Each row is a point on a landscape with many valleys, with its height.
From any point a ball rolls to the lowest of the 6 points nearest to it. It stops when none of these is lower. Distance is the straight distance between rows; heights are no part of it.
duti: [165 113 127 184 175 163 151 117 113 180 148 192 103 155 193 155 125 185
 118  94 158  93 146 104 168 131 118 118 145 153  86]  h=192
rolug: [103 123 148 101  87 145  98 137 131  91  86 118 163 109  75 115 104 102
 100 168 116 173 107 143 100 137 125 119 122  98 137]  h=428
kebu: [ 78 125 118  79  80 103  75 134 124  69 111 120 147 119  59  88 122  83
 112 147 112 173 130 140  66 143 115 123 110 120 139]  h=482
bavir: [166  83 200 138  81 150  93  94 192 132 141 143 166 141  86  89 117 106
  70 222  93 146 130  35  96 152  85 149 119 127 133]  h=227
mup: [120 153 132 132 150 112 166 141 104 126 137 115 130 107 166 173 140 132
 186  75 159 106 123 155 162 119 158 119 143 104 124]  h=218
favos: [123 109 116 135 152 110 167 155 129 130 127 119 104 118 126 130 129 127
 127 122 147 138 145 133 153 111 119 112 110 118 145]  h=325
fesaz: [116 122 142 115 113 135 120 131 137 114  82 110 158 131 101 141  99 116
 109 161 116 154 112 143 123 122 132 123 134  97 141]  h=437
Ful: [133 188 154 134 135 110 122 128 122 117  85 114 158 123 158 181 125 119
 174  89 138 105  93 167 134 118 177 144 148 110 119]  h=266
tagan: [136 204 143 116 133 147 130 101  98 129  80 112 130 115 183 171 138 155
 203  75 143  71  66 166 139 109 190 129 132 114 104]  h=100
Sek: [164 145 139 160 156 155 142 133 113 143 125 142 118 161 179 163 121 138
 138  84 134  81 120 121 146 117 140 130 133 120  99]  h=243
Sizeg: [154 176 148 143 148 144 132 117 100 137  96 126 121 132 186 166 137 148
 171  79 137  67  85 144 145 116 170 130 141 113  97]  h=476
bubul: [106 118 128 104  88 131  89 128 133  97 114 113 150 104  76  80 114  87
  94 173  98 157 123 128  93 150  95 137 110 119 144]  h=420
Mes: [129 102 156 116  95 148 106 111 166 119 122 112 162 124  87  91 107 108
  88 206  91 150 121  98 101 151  89 141 120 110 144]  h=403
famu: [149  99 133 159 158 144 181 138 154 166 159 160  93 133 146 122 120 164
 101 141 142 126 164 109 147 137 102 120  89 121 125]  h=478
Tef: [109 150 120 128 148  98 171 136  82 117 142 121 117  91 169 169 138 129
 208  72 164 122 117 169 164 121 163 118 141 121 134]  h=308
nune: [179 130 128 180 174 160 136 107 112 171 138 183 111 159 199 144 109 186
 109  92 142  75 106 100 169 116 131 112 134 177  92]  h=168
lozo: [109 130 114 126 146  91 183 136  75 129 147 119 104  94 160 152 143 134
 208  83 178 137 132 171 164 117 156 113 140 133 128]  h=331
Gabu: [186 134 137 176 156 175 135 115 117 167 126 165 119 162 180 154  86 170
  95  94 125  76  93  93 154 128 143 119 129 175  87]  h=223
vik: [115 177 139 114 120 102 115 127 118 105  73 106 180 110 131 187 118 123
 176  91 150 149  88 164 121 121 174 119 161 117 136]  h=273
Lutis: [114 131 128 130 148 104 166 153 106 127 134 112 124 109 145 164 130 130
 174  87 157 125 134 153 161 114 148 115 137 104 140]  h=160
zer: [ 92  97  79  77 114 114 101 150 126  94 147 124  86 117  77  97 167  95
 141 137 126 151 159 144  94 113  97 135 139 128 142]  h=230
Bufit: [132  98 165 125  80 134  96 113 161 111 137 116 170 113  70  74 113  96
  79 206  96 158 116  89  95 164  83 149 112 123 145]  h=422
maf: [137 108 125 146 151 133 168 144 150 157 143 139 104 134 138 132 118 149
 101 128 129 134 147 115 144 127 117 126 101 106 136]  h=136
loz: [148 107 166 121 123 150 130  97 182 161 128 133 147 153 107 107 114 135
  80 206 100 139 122  77 111 141 104 141 111 128 144]  h=575
dalu: [130 154 157 148 127 147 114 128 147 141 105 121 162 170 136 153  94 124
 109 136 121 132 112 142 123 126 159 145 137 110 131]  h=395
Bunul: [107 171 118 109 125  89 134 126 100 111 105 103 158  94 149 192 123 129
 203  77 145 125  95 176 136 116 167 125 144 119 143]  h=235
Rovo: [110 101 105 111 138 110 140 160 125 128 121 114  98 113 106 114 135 115
 120 142 140 148 136 142 142 106 108 113 119 130 152]  h=393
kore: [ 94 103 106  90  80 119  79 139 133  98 151 110 142 117  63  82 132  87
 101 158  89 161 160 131  70 158  86 147 117 137 141]  h=187
Vumir: [ 68 125 110  79  71  98  67 133 135  78 137 109 164 134  55  79 125  84
  97 159 103 174 158 141  54 162 106 149 114 131 147]  h=348
Zadi: [156 142 131 164 163 151 151 126 111 145 136 148 108 144 191 164 131 151
 143  84 151  77 135 123 159 121 140 119 139 121  96]  h=96
mub: [146 196 156 140 134 133 117 113 111 125  83 114 139 138 168 172 131 136
 182  86 132  87  85 157 131 112 180 137 140 112 108]  h=311
kadim: [100  96  92  88 101 114  93 144 123  97 151 108 123 116  76  85 146  86
 106 152  99 158 162 130  90 136  88 147 126 133 138]  h=140
pemad: [ 52 126 104  74  69  78  61 140 134  63 133 112 160 141  54  90 136  89
 109 153 112 179 167 144  44 158 116 149 116 117 152]  h=415
kon: [121 123 120 134 151 103 189 126  85 140 156 129 102  93 167 150 145 140
 192  86 176 129 152 158 170 118 151 113 142 121 120]  h=292
nadu: [159  69 193 155  70 129  81 103 187 129 161 133 184 137  65  80 122  79
  71 216  86 158 150  33  82 176  76 154 118 131 135]  h=288
zusa: [ 61 140 133  76  72 114  66 138 135  60 113 111 187 122  59  84 109  80
  82 164 131 174 105 128  55 160 120 122 102 116 146]  h=429
feb: [137 142 147 150 148 128 142 143 134 145 117 124 130 156 158 164 116 128
 136  98 125 111 134 133 148 118 139 129 128 104 119]  h=141
Rov: [150 132 154 158 141 159 141 133 150 173 124 143 138 182 146 149  93 137
  92 136 102 121 115 109 125 136 135 140 113 127 126]  h=591
lepaz: [157 108 170 132 129 149 140 111 179 186 136 146 132 169 121 113 111 156
  78 182  84 135 120  65 115 145 113 141  97 134 145]  h=628
nuf: [150  93 157 125  96 143 113 101 175 130 133 121 153 120  90  86 119 109
  78 204  88 149 126  86 106 152  86 135 122 128 145]  h=242
tibo: [156 157 154 166 142 162 116 130 124 149 100 133 132 172 170 152  92 124
 116 110 116  92  99 126 130 134 162 137 130 141 104]  h=529
fuv: [ 84  94  81  87  90 113  97 156 131 103 184 114  99 125  79  80 153 100
 116 159 100 155 186 123  98 139  67 147 137 139 145]  h=130
Gonav: [104 150 146 107 102 138 101 136 124  79  69 109 196 122  89 159  98 118
 141 130 139 174 103 151 110 137 161 108 151  90 141]  h=631
Nomis: [122 112 164 122  95 164 101 108 162 117 112 112 167 140  87 107 102 122
  85 206 100 154 102 102 104 138 105 143 124  94 142]  h=506
kem: [172 142 146 176 144 167 132 129 116 156 122 150 119 165 178 157  94 143
 104 103 118  85  94 100 145 129 146 131 131 159  91]  h=356
babor: [112 105 126 101 109 130 113 137 129 106  95 108 132 107  84 114 114 106
 105 162 108 163 123 142 119 124 110 122 125 119 138]  h=322
Vov: [118 219 158 125 119 119  94 103 126 101  62 107 183 117 145 175 119 131
 183  94 154 119  64 172 111 116 195 129 151 121 128]  h=434
sor: [103 136 126  86 100 125 115 147 107  89  71 109 166 109  87 147 115 115
 147 123 134 178 113 164 110 126 155  93 144 104 143]  h=626
fil: [125 207 128 121 137 138 145 104 103 120  94 118 121  95 176 174 136 151
 221  65 152  74  71 181 143 110 189 121 129 115 118]  h=245
pog: [203 165 143 191 164 171 142  86 106 175 110 145 124 147 185 154  90 187
  84 100 132  76  63 101 186  93 162 105 112 184  76]  h=202
bida: [ 72 105  88  85  78  99  86 146 132  92 170 110 128 136  59  91 140 100
 121 154  99 160 187 127  68 145  80 161 123 129 142]  h=183
masof: [106 105 100  84 120 120 108 148 120  98  99 107 115 111  77 114 137  99
 120 140 130 160 133 149 103 114 115 119 122 124 142]  h=384
Vis: [162 195 153 142 143 166 116 111  84 153  77 111 121 144 185 163 133 161
 170  83 137  73  58 151 153 104 183 117 128 130  91]  h=769
Vomo: [116  69 104 101  86 114 104 152 140 126 183 101 132 118  72  78 145  98
 104 169  79 152 178  89  87 159  64 151 129 151 146]  h=209
mumup: [ 98 115 105  86 132 104 131 159 108 101  92 102 120 112  94 137 134 123
 164 121 151 159 123 154 121 107 131 102 138 126 150]  h=324
birak: [ 82 111 136 101  66 106  63 141 134  96 149 100 179 118  54  68 125  75
  79 181  93 163 138 110  68 175  91 155 116 128 156]  h=686
Tebal: [165  40 142 135  92 106  94 124 187 140 186 134 140 122  66  71 131  95
  75 189  75 156 177  33 102 169  71 141 137 154 139]  h=236
nolod: [186 169 144 166 147 174 120 109  87 146  85 125 122 165 191 156 118 156
 127  95 127  70  64 126 160 107 174 107 127 160  79]  h=431
Tif: [140 200 167 153 139 134 106 126 114 124  84 117 156 155 160 163 115 125
 154 103 126  98  89 153 117 120 181 137 137 114 106]  h=334
Keki: [ 97  79  76  97 103 120 107 151 144 116 194 124  82 127  91  78 163 109
 111 166 109 153 186 109 118 143  65 144 147 153 149]  h=115
zeko: [135 164 143 142 145 117 141 134 119 128 111 123 135 132 164 166 130 127
 160  85 134  95 116 146 142 116 157 138 139 107 113]  h=176
zud: [112 148 141 116 120 121 110 138 130 108  73 108 179 127  99 172  97 121
 133 123 135 158 108 160 129 122 162 116 152  97 136]  h=485
nikot: [115  75  89 108  99 118 104 142 141 121 179 111 114 113  81  76 148 107
  93 162  92 149 169 104 109 153  67 146 134 159 141]  h=144
gapi: [148 121 141 153 148 156 156 144 150 166 143 140 120 163 154 151 108 157
 102 120 116 118 135 113 134 139 125 130 114 107 118]  h=448
ferug: [102 114  91  74 123 111 109 158 107  90  89 114 119 111  77 115 144 106
 143 131 135 165 125 157  94 112 124 107 130 125 144]  h=474
Kome: [130  70  99 128 134 114 139 119 173 145 191 145  88 112 107  65 155 124
  76 172 107 149 165  82 144 153  77 131 125 163 148]  h=445
talem: [195 148 132 191 172 166 137  98 101 162 129 167 113 152 193 146 115 183
 102  90 142  69  80 110 182  96 147 100 124 183  87]  h=196
Ror: [ 87 100  99  93  73  96  84 156 134  99 175 107 152 132  58  79 126  89
 109 171  93 164 182 117  61 159  82 165 119 143 146]  h=248
Sofe: [159  84 171 128  97 133 104  98 189 145 141 132 156 129  91  82 123 114
  74 214  85 141 132  59 101 158  84 145 116 136 140]  h=143
Luti: [117  86  93 134 145 111 143 134 149 131 179 145  73 111 110  73 163 116
  91 151 141 150 172 123 146 138  90 138 114 164 150]  h=279
Rog: [114 141 138 114 135  98 127 142 121 116  88 102 156 118 120 172 122 132
 161 110 136 151 117 158 137 114 156 117 147 105 137]  h=269
gateg: [119 101 111 132 148 107 162 147 129 136 139 133  88 117 122 109 143 127
 118 137 153 138 155 140 155 109 110 125 114 130 151]  h=404
Norit: [144  71 133 120 107 119 113 107 173 133 156 120 134 112  83  81 130 107
  77 188  75 141 134  83 110 153  73 138 130 148 144]  h=275
tama: [142 162 137 145 143 132 149 121  99 132 123 125 117 119 183 170 140 137
 174  64 142  82 109 148 155 113 157 129 147 108 107]  h=252
des: [149  89 114 141 157 116 168 123 172 155 183 169  80 113 115  78 151 143
  85 164 127 142 161 109 151 143  87 134  96 152 150]  h=338
Suz: [ 99 152 109 114 140 100 171 128  74 122 152 125 112  88 173 176 147 133
 222  71 172 117 116 189 159 124 164 112 145 129 125]  h=527
Noza: [ 90 117  92  68  94 105  83 144 118  71 109 120 129 128  68 101 149  87
 137 127 114 168 149 156  58 131 114 131 117 119 135]  h=785
zolol: [ 72 115  79  75  74  88  81 159 143  75 163 117 127 133  62  91 153  93
 141 140 104 173 201 139  65 132  95 155 128 113 140]  h=386
konu: [ 73  95  87  86  68  89 106 164 143  88 192 110 122 132  61  81 142 110
 135 165  93 171 213 117  68 134  66 162 125 118 154]  h=185
siluk: [168 132 128 171 159 168 144 129 128 159 137 153 115 168 175 157 111 153
 113  93 128  87 125 109 141 137 133 120 130 135  96]  h=244
zezad: [109 115 160 125  76 154  97 114 153 101 117 118 171 106  75  86  98 103
  79 194 104 163 110 104  90 154 100 136 112 106 143]  h=517
Bavav: [104 154 116 110 141  83 159 140  94 126 132 113 133  88 150 176 135 127
 211  72 164 126 106 168 151 115 166 116 135 121 145]  h=268
dipo: [127  94 104 146 154 124 172 142 140 139 152 139  86 114 124  95 143 137
  96 142 148 143 158 132 154 123 105 121  96 139 152]  h=412
satur: [128 226 132 115 125 156 126  93 104 128  71 111 134 108 173 181 130 153
 217  70 145  81  49 182 130 102 199 124 121 112 109]  h=241
teras: [191 163 154 174 142 173 125 112 103 151 105 131 121 165 185 146  85 148
 107 109 120  77  75 115 151 122 157 117 125 175  86]  h=51
mudi: [153 121 124 163 169 146 174 108 109 159 149 163 109 133 200 157 140 161
 139  96 167 102 164 130 172 121 133 114 144 126  95]  h=492
safat: [128 109 116 138 148 117 161 148 151 137 123 123 108 122 117 119 118 136
 104 147 132 143 145 127 145 113 107 123 103 119 144]  h=587
rufu: [126 164 139 131 136 107 129 135 120 121  94 111 159 135 139 179 120 125
 157  97 137 122 110 152 140 114 170 129 146 105 123]  h=239
Pudut: [165 146 131 174 170 159 139 108  96 157 127 163 110 148 207 152 140 176
 137  81 160  68 112 121 172 103 144 116 144 150  90]  h=217
Regog: [ 57 114  70  66  63  61  94 152 147  64 158 111 136 126  51 103 155 107
 147 138 109 186 207 141  58 128  99 156 130  98 151]  h=400
zok: [162 167 127 156 161 156 141 114  94 141 113 138 114 138 200 154 146 159
 159  76 149  53  95 135 165 100 159 116 141 131  95]  h=408
vedus: [137 137 136 145 149 120 168 138 121 135 136 126 123 134 156 162 123 130
 143  92 140 117 138 137 152 119 138 120 129 100 125]  h=85
migi: [155 123 172 152 133 180 131 127 162 190 130 149 144 191 136 134  95 140
  81 159 101 132  96  75 114 150 137 148 114 146 135]  h=630
gavul: [123 164 128 118 143 101 155 138 111 122 121 112 136 112 155 185 130 122
 181  75 149 111 110 155 155 115 169 124 140 106 137]  h=204
ter: [139 116 133 157 156 138 174 141 129 146 149 138 105 145 157 148 120 144
 122 110 145 121 156 122 155 130 121 117 115 110 120]  h=368
nat: [164 121 129 177 165 168 147 120 117 162 144 179 112 156 190 157 120 165
 112  92 144  89 128 107 166 126 128 120 137 144  88]  h=191
Kal: [ 70 149 138  75  84 125  81 149 124  55  85 113 178 122  66 100 120  87
 105 144 135 184 100 145  66 150 144  96 112 107 146]  h=430
bot: [ 74 113 105  84  71  97  68 139 125  84 140 110 151 129  57  79 130  79
 109 156  98 171 166 134  60 156  99 154 115 126 145]  h=301
kose: [130 103 125 133 141 121 150 132 171 147 138 126 111 123 114 116 119 140
  85 163 112 132 142 106 136 131 102 136 103 119 152]  h=608
tufaz: [137 155 132 146 164 139 161 121  97 137 138 135 115 111 191 166 149 144
 181  74 162  82 124 148 167 112 161 130 147 109 100]  h=357
pori: [ 83  99  71  73 126 103 112 160 114  82 130 130  85 117  83 105 177 104
 178 119 149 153 157 153  91 106 121 124 142 122 149]  h=436
sezod: [166  69 146 125 126 112 117 104 192 148 170 140 134 121  89  79 135 120
  72 192  84 136 156  48 115 152  73 144 120 152 137]  h=189
batum: [125 131 157 138 128 156 120 120 162 162 115 126 153 173 119 134  92 138
  89 174 104 138 109 115 120 130 135 141 123 112 142]  h=505
Meke: [154 148 118 167 181 142 169  91  81 174 136 185 106 125 218 148 168 175
 164  80 176  84 148 146 189  93 149 118 158 146 100]  h=532
togal: [117 122 131 120 142 116 143 152 144 131  98 109 131 132 109 139 110 122
 118 132 127 147 130 135 145 111 131 119 126 109 142]  h=329
Nuza: [162 155 123 163 174 158 137 100  85 154 117 160 107 138 215 147 156 179
 153  83 159  60 101 129 175  95 159 111 143 143 103]  h=258
dolok: [ 78 112  74  65 104 100  99 148 124  70 136 122  99 119  68 100 175  93
 165 125 133 166 173 156  75 110 117 132 135 110 139]  h=459
Sena: [138 101 124 149 156 115 198 138 114 143 149 146  91 115 155 131 137 140
 148 106 173 141 172 153 165 124 128 112 119 116 121]  h=409
punid: [137  81 157 127  80 125  92 121 154 126 153 108 177 120  69  69 125  75
  85 203  79 160 146  68  88 177  81 148 119 132 141]  h=305
linod: [150  95 135 142 156 132 166 119 183 169 175 165  99 124 123  93 135 158
  78 165 113 127 155  84 137 148  91 134  94 135 141]  h=190
pedi: [108 187 104 108 143 124 164  97  92 119 125 131 116  73 185 175 142 144
 225  66 167  81  81 203 160 111 184 115 139 120 125]  h=231
zivo: [123  94 109 123 135 125 132 127 160 125 132 118 111 111 103 100 131 119
  85 166 108 136 136 116 135 129  94 129 113 137 155]  h=454
keti: [163 166 147 158 150 150 127 132 107 137 101 128 120 159 182 158 122 139
 138  87 127  76 100 131 146 119 162 128 129 131  92]  h=333
Tene: [205 154 159 189 151 177 137  95 112 167 108 150 124 149 174 148  76 176
  82 117 123  74  66  90 171 121 158 104 121 197  75]  h=250
tunip: [147  62 127 123 104 114 102 122 165 138 175 119 138 113  78  74 136  95
  80 185  73 151 165  60 105 168  62 142 130 159 143]  h=267
ruv: [132  79  95 117 123 118 117 129 156 132 170 118 108 105  93  84 142 111
  85 170  94 143 147 101 129 141  81 135 123 147 151]  h=274
gusu: [129 100 135 112 111 130 113 118 160 126 119 112 130 116  83  97 116 110
  87 187  90 148 129 110 115 139  90 134 115 126 146]  h=407
Non: [111 118 117 120 146  90 152 160 117 124 110 111 114 112 120 139 132 122
 154 116 157 149 133 151 148 102 138 110 121 118 150]  h=234
sesib: [127 228 152 122 126 135 109  99 113 111  70 113 150 117 170 171 132 140
 198  75 148 104  61 177 120 107 198 131 124 113 123]  h=278
reto: [138 159 157 162 138 167 118 130 143 159 107 128 153 185 142 144  85 124
  93 131 109 113 105 119 115 137 156 150 133 128 124]  h=614
viner: [132 144 126 140 150 118 171 133 100 130 143 121 119 105 169 164 135 136
 181  75 162 111 140 153 165 117 142 117 141 110 120]  h=232
bibo: [ 96 132 101 109 138  73 174 152  76 126 141 118 100  93 157 148 142 131
 224  89 181 143 127 179 152 120 152 105 138 134 142]  h=398
lugi: [144  58 117 126 117 108 118 129 173 143 196 131 120 112  82  77 141 114
  80 178  88 143 171  60 129 157  69 142 137 165 149]  h=373
ragon: [175 123 137 171 152 177 140 130 124 172 139 164 118 170 166 152  91 159
  94 108 109  86 103  90 136 138 134 132 127 153  98]  h=287
zozop: [111 100 103 102 123 121 122 149 140 114 111 112 110 113  85  96 130 115
 102 154 117 151 136 135 128 117 100 122 118 136 148]  h=237
suku: [149 110 138 142 148 134 162 123 174 166 152 154 106 146 124 114 120 159
  87 155 109 126 146  90 133 139 106 127  93 120 146]  h=358
muzi: [ 72 115  96  75  91 103  80 145 122  79 130 118 133 122  68  87 140  84
 117 137 106 162 152 141  64 135 107 143 115 122 133]  h=484
subun: [159  65 149 130 103 122 103 101 178 135 161 127 145 114  83  78 127 100
  74 195  77 148 142  60 111 161  71 145 128 151 133]  h=173
lurep: [144  43 112 125 111  98 126 140 171 151 221 148 103 123  85  59 139 131
  88 171 103 159 206  45 132 166  61 136 144 178 157]  h=350
susa: [140 114 133 157 157 134 181 131 105 146 144 141 110 124 172 160 128 146
 149  90 162 115 161 135 167 125 131 115 130 111 109]  h=490
rom: [100 103  93 101 136 105 126 160 115 107 124 120  85 116 101 105 151 109
 145 131 155 150 150 145 125 103 121 114 128 128 158]  h=385
vugi: [168 180 166 175 134 168 107 127 107 146  96 123 135 168 172 146  93 124
 116 115 131  91  75 124 140 122 165 122 126 151  94]  h=613
Koguv: [154 110 130 167 162 150 179 128 124 162 154 169  98 137 175 150 122 159
 121 106 160 116 167 117 152 131 114 114 119 116 106]  h=479
reteb: [143 153 137 154 147 138 153 126 108 139 123 128 120 139 171 167 131 136
 160  80 145  95 133 135 151 121 151 132 139 106 102]  h=186
kapu: [114  94 132 112  84 120  92 131 137 111 145 109 156 109  71  74 126  84
  83 186  81 158 136 108  89 161  78 147 119 140 139]  h=593
Pade: [140 162 112 143 175 142 176  83  73 154 137 162 103 100 219 152 172 174
 193  77 179  72 127 176 182 102 172 120 158 132 111]  h=438
Dami: [115 122 131 101 107 125 111 136 122 104  75 107 151 117  91 140 114 121
 124 142 124 162 114 154 119 113 140 108 140 100 137]  h=493
somim: [172 195 172 164 137 167 111 121  94 136  82 114 135 164 183 153 109 136
 142 101 129  76  71 133 141 107 177 119 125 143  86]  h=456
Ral: [169 108 129 162 162 173 156 134 134 177 163 177 105 159 162 150 103 175
 100 115 123 106 133  90 141 147 115 124 116 134 103]  h=312
muv: [177 169 134 162 161 159 133 101  83 152  97 123 103 150 199 152 137 174
 148  84 140  62  77 132 169  95 167 101 127 150  94]  h=383
Liv: [ 50 121  73  73  65  65  78 138 146  53 143 116 147 140  46  98 149  97
 132 140 104 182 194 143  51 137 108 154 122 106 153]  h=515
Ginoz: [111 182 128 111 126  99 127 119 119 106  90 105 169  94 145 187 128 122
 195  74 140 131  87 176 134 120 176 130 150 119 132]  h=246
Nefu: [126 105 118 141 153 125 169 151 147 138 144 128 101 121 124 111 127 130
 103 144 141 137 150 126 151 122 107 117  99 124 146]  h=540
fala: [118 164 155 128 131 124 101 135 130 119  78 114 176 142 120 177 101 122
 139 120 145 143  99 155 122 117 168 127 159 104 126]  h=503
dip: [123 161 130 131 147 119 159 115  95 119 136 121 124  88 178 171 150 137
 202  64 162  86 101 168 163 116 166 124 146 116 117]  h=323
geze: [170 127 115 187 186 138 159  99  95 197 147 209  98 140 215 153 149 182
 133  89 156  98 157 128 188 101 129 121 149 163  87]  h=457
gobag: [122 158 120 127 157 126 174  94  76 135 141 142 103  88 195 158 159 145
 202  72 173  79 122 177 181 107 162 120 158 125 112]  h=423
mimog: [169 153 122 181 173 157 145 101  95 165 131 175 111 147 216 138 153 181
 135  85 165  74 117 130 186  96 153 104 135 158  97]  h=240
nuv: [120 218 126 112 121 123 130 101 110 113  80 117 147  89 169 180 135 137
 215  62 142  91  63 184 127 113 188 128 132 114 124]  h=247
tun: [110  82  87 122 141 112 134 142 146 124 155 129  86 111 105  83 152 112
  99 152 128 138 163 130 140 125  94 124 125 151 152]  h=233
gugi: [165  66 180 137  90 127  95  96 185 130 149 138 163 131  84  78 127  96
  72 211  78 146 138  44  96 162  78 152 117 138 134]  h=175
Simod: [132 176 133 132 144 117 132 121 106 121 107 116 141 118 159 181 137 129
 184  73 137  96 101 155 142 113 172 140 135  98 114]  h=211
guriv: [147 166 123 149 175 149 160  94  86 152 120 150 108 105 215 152 168 172
 181  78 169  64 104 154 177 100 169 122 145 130 110]  h=360
Pepu: [ 93 142 137  81  86 129 108 145 113  67  70 110 177 117  77 130 115 105
 129 137 138 187 103 153  94 136 154  88 128  99 138]  h=571
viv: [ 57 142 129  76  82 106  69 131 124  50 104 114 176 127  56  87 123  81
  98 143 131 176 120 147  52 157 131 121 108 112 143]  h=424
gaveg: [145  96 119 155 159 132 192 133 123 154 154 162  89 122 157 126 129 151
 126 120 165 141 181 135 165 129 116 112 110 123 114]  h=622
Dama: [132 239 156 130 121 159 108  89  95 129  54 101 142 115 174 179 125 159
 200  86 146 107  39 183 114 105 214 119 117 115 106]  h=343
Pere: [107 138 150 118 104 149 108 131 137 104  78 116 177 134  90 148  87 121
 114 159 127 165 102 140 118 131 147 115 146  86 132]  h=638
sevi: [188 148 156 188 143 183 128 119 120 169 112 145 129 172 170 146  78 140
  95 112 112  80  72  96 138 141 154 126 119 179  93]  h=251
mavos: [120  62  88 112 109 112 115 151 154 122 207 126 104 125  84  68 154 110
 101 164  95 152 186  83 118 157  65 140 142 163 150]  h=198
mose: [ 98  90  86 105 126 114 113 148 134 110 151 115  81 115  90  85 163 108
 110 148 125 145 152 136 119 115  84 135 132 145 149]  h=101
vol: [130  78 133 113  86 120  94 134 151 125 167 108 151 113  70  72 127  87
  86 186  67 159 157  82  91 174  66 149 130 150 145]  h=528
dif: [ 89  97  83  88  98 112  97 148 133  96 160 113 106 125  76  86 149  96
 121 142 104 154 166 129  88 128  81 144 128 134 144]  h=137
kubu: [103  95  93 113 147  98 150 156 119 122 129 131  73 117 116  95 161 114
 123 132 158 150 154 151 141 111 112 125 126 142 148]  h=339
nol: [143 151 114 147 182 134 179  89  76 160 140 169 103 104 214 154 175 168
 176  77 176  80 141 169 190 102 161 122 164 130 106]  h=491
Gir: [154  96 153 133 142 139 151 111 184 178 149 154 121 140 118 102 123 160
  79 180  94 128 133  67 116 146 104 134  98 130 141]  h=461
totad: [174 152 133 179 158 167 133 113 107 145 118 146 118 160 194 151 119 161
 116  95 135  64  94 111 166 113 141 112 134 154  88]  h=238
zeze: [125 144 140 137 139 121 131 138 134 138  99 116 152 145 128 167 104 126
 132 115 128 129 126 145 137 117 153 125 136  96 134]  h=194
Zag: [114 160 139 123 127 105 114 133 125 112  74 105 180 121 125 178 111 129
 152 109 139 149 103 155 131 118 171 128 151 106 133]  h=313
nures: [ 95  79  76 107 122 112 122 149 135 119 179 131  73 123 101  83 166 109
 113 155 133 155 180 125 136 126  81 142 146 152 150]  h=182
tofe: [150 120 154 144 145 156 142 132 160 184 139 145 128 174 137 140 102 149
  90 155 100 129 127  88 126 139 119 138 106 123 136]  h=535
Kelu: [116 127 153 125 114 159 119 122 151 130  93 114 160 153 102 140  89 132
  96 173 108 152 112 131 122 128 130 133 130  98 141]  h=500
gur: [130 159 155 144 141 129 126 140 135 129  93 117 154 154 139 170 100 121
 134 111 122 123 108 141 133 115 162 138 144 106 120]  h=207
Rapos: [ 52 132 113  71  64  90  50 126 140  57 123 103 174 141  47  80 122  83
 100 153 122 187 154 138  44 171 120 140 116 120 150]  h=416
lig: [119  98 108 132 148  98 182 161 108 135 144 133  84 117 138 112 140 128
 147 117 174 149 166 155 159 112 126 118 115 132 136]  h=298
tubop: [132 118 139 131 134 134 148 128 167 154 119 119 132 146 113 124 110 140
  94 163 105 143 132 117 126 124 115 130 110 113 147]  h=208
fota: [139 184 134 133 141 144 139 114 100 128 105 122 117 113 187 167 146 149
 194  75 149  66  93 160 154 112 173 125 134 109 110]  h=414
guv: [ 93  88  86 102 136 107 125 162 127 111 139 129  80 116  96  92 162 109
 128 139 149 154 159 147 132 106 105 122 140 143 154]  h=260
gemem: [126 189 154 132 126 112 110 121 124 111  79 106 174 129 137 182 114 126
 171  96 137 124  90 164 127 117 180 136 153 109 124]  h=344
sefo: [154  93 119 160 163 138 194 128 150 165 168 187  76 118 143 108 130 163
 100 142 149 141 177 120 156 141 100 119  93 137 115]  h=507
Bofe: [ 69 100  69  82  74  91 113 160 144  68 185 124  92 123  72  91 166 106
 159 149 119 171 209 140  84 114  84 151 143 104 140]  h=197
liku: [148 212 158 132 133 159 119 106  85 136  68 107 129 135 186 166 132 160
 190  93 138  83  51 163 140 109 193 118 126 126  96]  h=586
daz: [200 174 144 177 160 165 131  96  92 161 102 129 121 152 192 154 109 177
 107  95 130  67  55 116 181  98 177  97 117 172  78]  h=86
Disev: [ 94 125  90  84 135  90 141 167  96 114 102 106 117 111 111 149 141 126
 193 109 173 153 124 164 113 108 144  93 140 129 155]  h=370
sufe: [150 130 122 165 176 145 167 101  93 167 145 174 105 128 212 153 150 168
 148  83 174  91 157 139 181 104 134 118 161 135  94]  h=653
Pugo: [ 73 127 144  96  61 103  57 134 146  73 137  98 189 120  43  78 107  77
  80 181 124 170 120 109  61 177 101 145 110 126 153]  h=562
veten: [154  82 126 138 151 108 143 113 180 154 192 155  94 112 103  79 151 140
  78 168 113 133 158  75 143 148  81 139 107 159 147]  h=392
pup: [128 115 132 147 149 113 178 151 125 141 138 124 110 116 143 139 127 132
 138 114 158 133 150 139 161 117 131 113 113 106 134]  h=216
purad: [136 112 180 120 105 169 109  99 178 149 122 124 164 163 100 113 100 140
  75 203  98 150 103  85 107 141 115 145 120 115 147]  h=551

Call two points neighbours if one is among the 6 nearest of the other. Go from one point of each pair to the other, from neighbour to neighbour, staying as low as possible. Name the highest point that can't be avoided.
linod, Sofe | des
nune, Zadi | nat
tagan, mose | kubu
Zadi, vedus | reteb
tagan, nune | nuv
Sofe, mose | tunip
nune, teras | talem
pedi, tagan | fil

For each start below, name the point where the ball stops.
viv | mose
kapu | mose
birak | mose
Pugo | mose
Gonav | vedus
sor | vedus
Zag | vedus
Sizeg | vedus
